A landscape with many peaks, sampled at points; each row gives a point and its height.
A climber steps from a point to the highest of its 6 nearest points, and stops where none of them is higher. Distance is the straight distance between rows; heights are no part of it.
z_885: [-19 -20  -8 -10  17   6  25   3   2  -3  24   6  19  10 -22 -11  10   2
   8]  h=29.3
z_517: [-23 -15  -3   8  16 -30  25  -7   0  14  -9  17   9   5 -24   7   4 -45
  -3]  h=50.8
z_492: [-19  -2   0   9  17 -29  16  -7  -2  11 -14  21   6  -3 -12  18   2 -43
  -2]  h=47.6
z_744: [-13  -1   0  12  14 -26  12  -4   2   9 -15  16   2  -2  -8  13   5 -39
  -2]  h=46.6
z_105: [ -8 -10   1  -6   2   6   1   1   9 -10  22  -7   3   8 -10  -4  11  19
   2]  h=35.7
z_440: [  2  -7   3  -9  -5  14  -7  -5   4 -14  27  -8  -4  11  -7  -4  15  35
   3]  h=54.1
z_7: [ 11   1   2   5 -11   3 -18   3   7 -10   6 -19 -13   6   0  -1  -5  17
  -8]  h=39.3
z_956: [-18 -15   0   6   8  -9  11   3   9  -2   9  -3  11   8 -21  -6   7  -5
   2]  h=25.8
z_741: [  1   5   1   7  -8   2 -15   3  10  -4   4 -12  -8   2  -2   2  -3   6
  -7]  h=24.1
z_377: [-14 -14  -7 -14  17  10  25  -7   3  -4  31   4  17  10 -16  -9  14  14
   8]  h=38.6
z_559: [ -6  -3   2   7   1  -4  -5   4  14  -6   7  -8   0   3 -11   1   4   2
  -3]  h=3.3
z_381: [ 27  22   4   1 -26  16 -29  -1  -7   2 -11 -24 -19  -5  19   2 -15  22
   4]  h=22.1
z_374: [ 13  16  16   0 -14  -2 -15  18  -7   2 -37   7  -2 -24  36   7 -14  -4
  -5]  h=58.5
z_95: [-23 -25  -6   5  20 -24  30  -5  -1  13  -3  22  14  14 -29  -3   2 -40
   7]  h=53.8
z_861: [ 14  18  19   4 -21   7 -18  16 -15   4 -40  -3  -2 -24  34   6 -13   4
  -2]  h=57.9
z_769: [ 18   3   1  -2 -16  11 -26   0  -2  -9  10 -21 -20   5   6  -1   0  24
  -7]  h=41.8
z_707: [-20 -10   1   7  19 -33  23 -10  -7   6 -19  26   8  -3 -10  22   6 -55
  -4]  h=45.9
z_895: [ 14  13  23   1 -19  -3 -20  25 -12  -1 -52   4  -2 -29  34   2 -14  -8
   0]  h=60.8
z_208: [-22 -29 -11   2  20 -14  29   5  -1   8   6  19  17  13 -27 -14   4 -27
   8]  h=67.3
z_446: [ 12  19   8   3 -16   1 -13   7  -8   3 -29   1  -6 -20  29   7 -15  -2
  -3]  h=54.2
z_865: [ 32   4  -4  -5 -27  18 -34   4  -5 -12  11 -23 -25  12  12  -8   9  44
   0]  h=43.0
z_69: [-11   2   0   9  15 -32  12  -3  -1   5 -20  22   7 -11   2  19   2 -45
  -7]  h=45.7
z_612: [  9  19   4   8  -7   1 -12   3   1   3 -15  -2 -10 -12  18   8 -17  -4
  -9]  h=71.0
z_651: [ 20  18   4   7 -19  12 -23   3  -7   4 -11 -21 -16  -6  21   1 -14  15
  -1]  h=22.0
z_120: [-22 -22  -5   3  18 -15  23   2   6   6   6   9  15  11 -26  -9   6 -19
   6]  h=60.1
z_912: [ -1  16   2   9   0  -7  -8  -3   6   6  -7  -3  -8  -8   1   6  -6 -11
  -9]  h=17.9
z_783: [-13   1   0  13   7 -21   5   0   8   8  -9   3   1  -1 -11   5  -2 -23
   0]  h=69.6
z_401: [ 26   4  -3  -3 -24  19 -29   2  -5 -10   9 -23 -20  11  12  -5   8  40
  -1]  h=44.2
z_167: [ -2  -5   0 -14  -7  19  -1 -12   3 -10  33  -4  -1  10  -7  -6  17  40
   5]  h=63.1
z_803: [-20 -27 -16  -9  24   1  37  -1  -2   3  15  22  27  17 -22 -18   2 -13
   7]  h=69.5
z_659: [ -1  -6   3  -1  -3   6  -7   2   7 -11  18 -14  -3   7  -5  -2   6  18
  -6]  h=41.4
z_410: [ 14  22   7   8 -10   5 -16  -1  -4   7 -18  -9  -9 -13  21   7 -16   0
  -5]  h=45.2
z_305: [ 16   7  29   2 -29  -6 -22  26 -13   4 -55  -4  -2 -30  36   4 -11   1
  -2]  h=59.3
z_622: [ -3   8   0   7   9 -26   4   3   0   2 -26  20   7 -14  12  15  -2 -40
  -9]  h=42.3
z_936: [ -7 -11 -13 -16  17  20  29 -21   2  -3  37   7  17  13 -18 -16  11  17
  15]  h=53.1
z_80: [ -9  11  -3  10  10 -21   3   0   3   7 -17  11  -3  -8   5  15  -5 -29
  -9]  h=39.4
z_946: [ 23  21   9   1 -24  14 -24   5 -13   4 -25 -16 -12 -17  31   7 -20  15
   2]  h=35.8
z_887: [ 29  11   2  -1 -24  16 -32   0  -6  -5  -1 -26 -21   6  13  -6  -4  29
   2]  h=37.1
z_405: [  1  18   2   8  -1  -9  -7   2   3   5 -13   5  -7 -14  11  12  -9 -14
  -6]  h=34.9
z_541: [  4  -3   3  -3 -11  12 -14   2   4 -15  16 -14 -10   8  -2  -2   6  25
  -6]  h=47.0
z_561: [ -6  -7  -3 -17   7  21  13 -13   5  -8  37  -2   6  11 -12 -12  17  29
  13]  h=70.0
z_591: [  5  13   7   5   1 -15  -5   9  -3   2 -28  14  -1 -19  26   9 -11 -23
 -10]  h=38.5
z_170: [ 14   3  -1 -13 -18  19 -20  -5  -3 -14  24 -12 -14  13   0  -5  19  44
   1]  h=48.4
z_539: [-13 -21 -23 -13  30  13  40 -10  -3   5  31  18  21  17 -23 -13   1  -5
   8]  h=20.2
z_985: [ 14  15   5   5 -15  10 -20  -1   0   1  -3 -17 -16  -5  12   3 -14  11
  -4]  h=27.8
z_54: [-14 -14  -2  -3  10   1   7   3   7  -4  18  -2  11   8 -17  -5  10   8
   5]  h=15.0
z_364: [ -4 -14 -28 -17  30  26  40 -26   9   6  41  10  14  20 -31 -22   6   5
  12]  h=18.6
z_627: [-10 -14 -21 -15  24  17  35 -13   2   3  34  12  21  12 -20 -16   6   7
  12]  h=25.9

Where does a climber stop that starts at each point below?
z_170 -> z_561
z_7 -> z_561
z_381 -> z_612
z_707 -> z_803
z_517 -> z_803
z_769 -> z_561
z_946 -> z_895
z_622 -> z_783
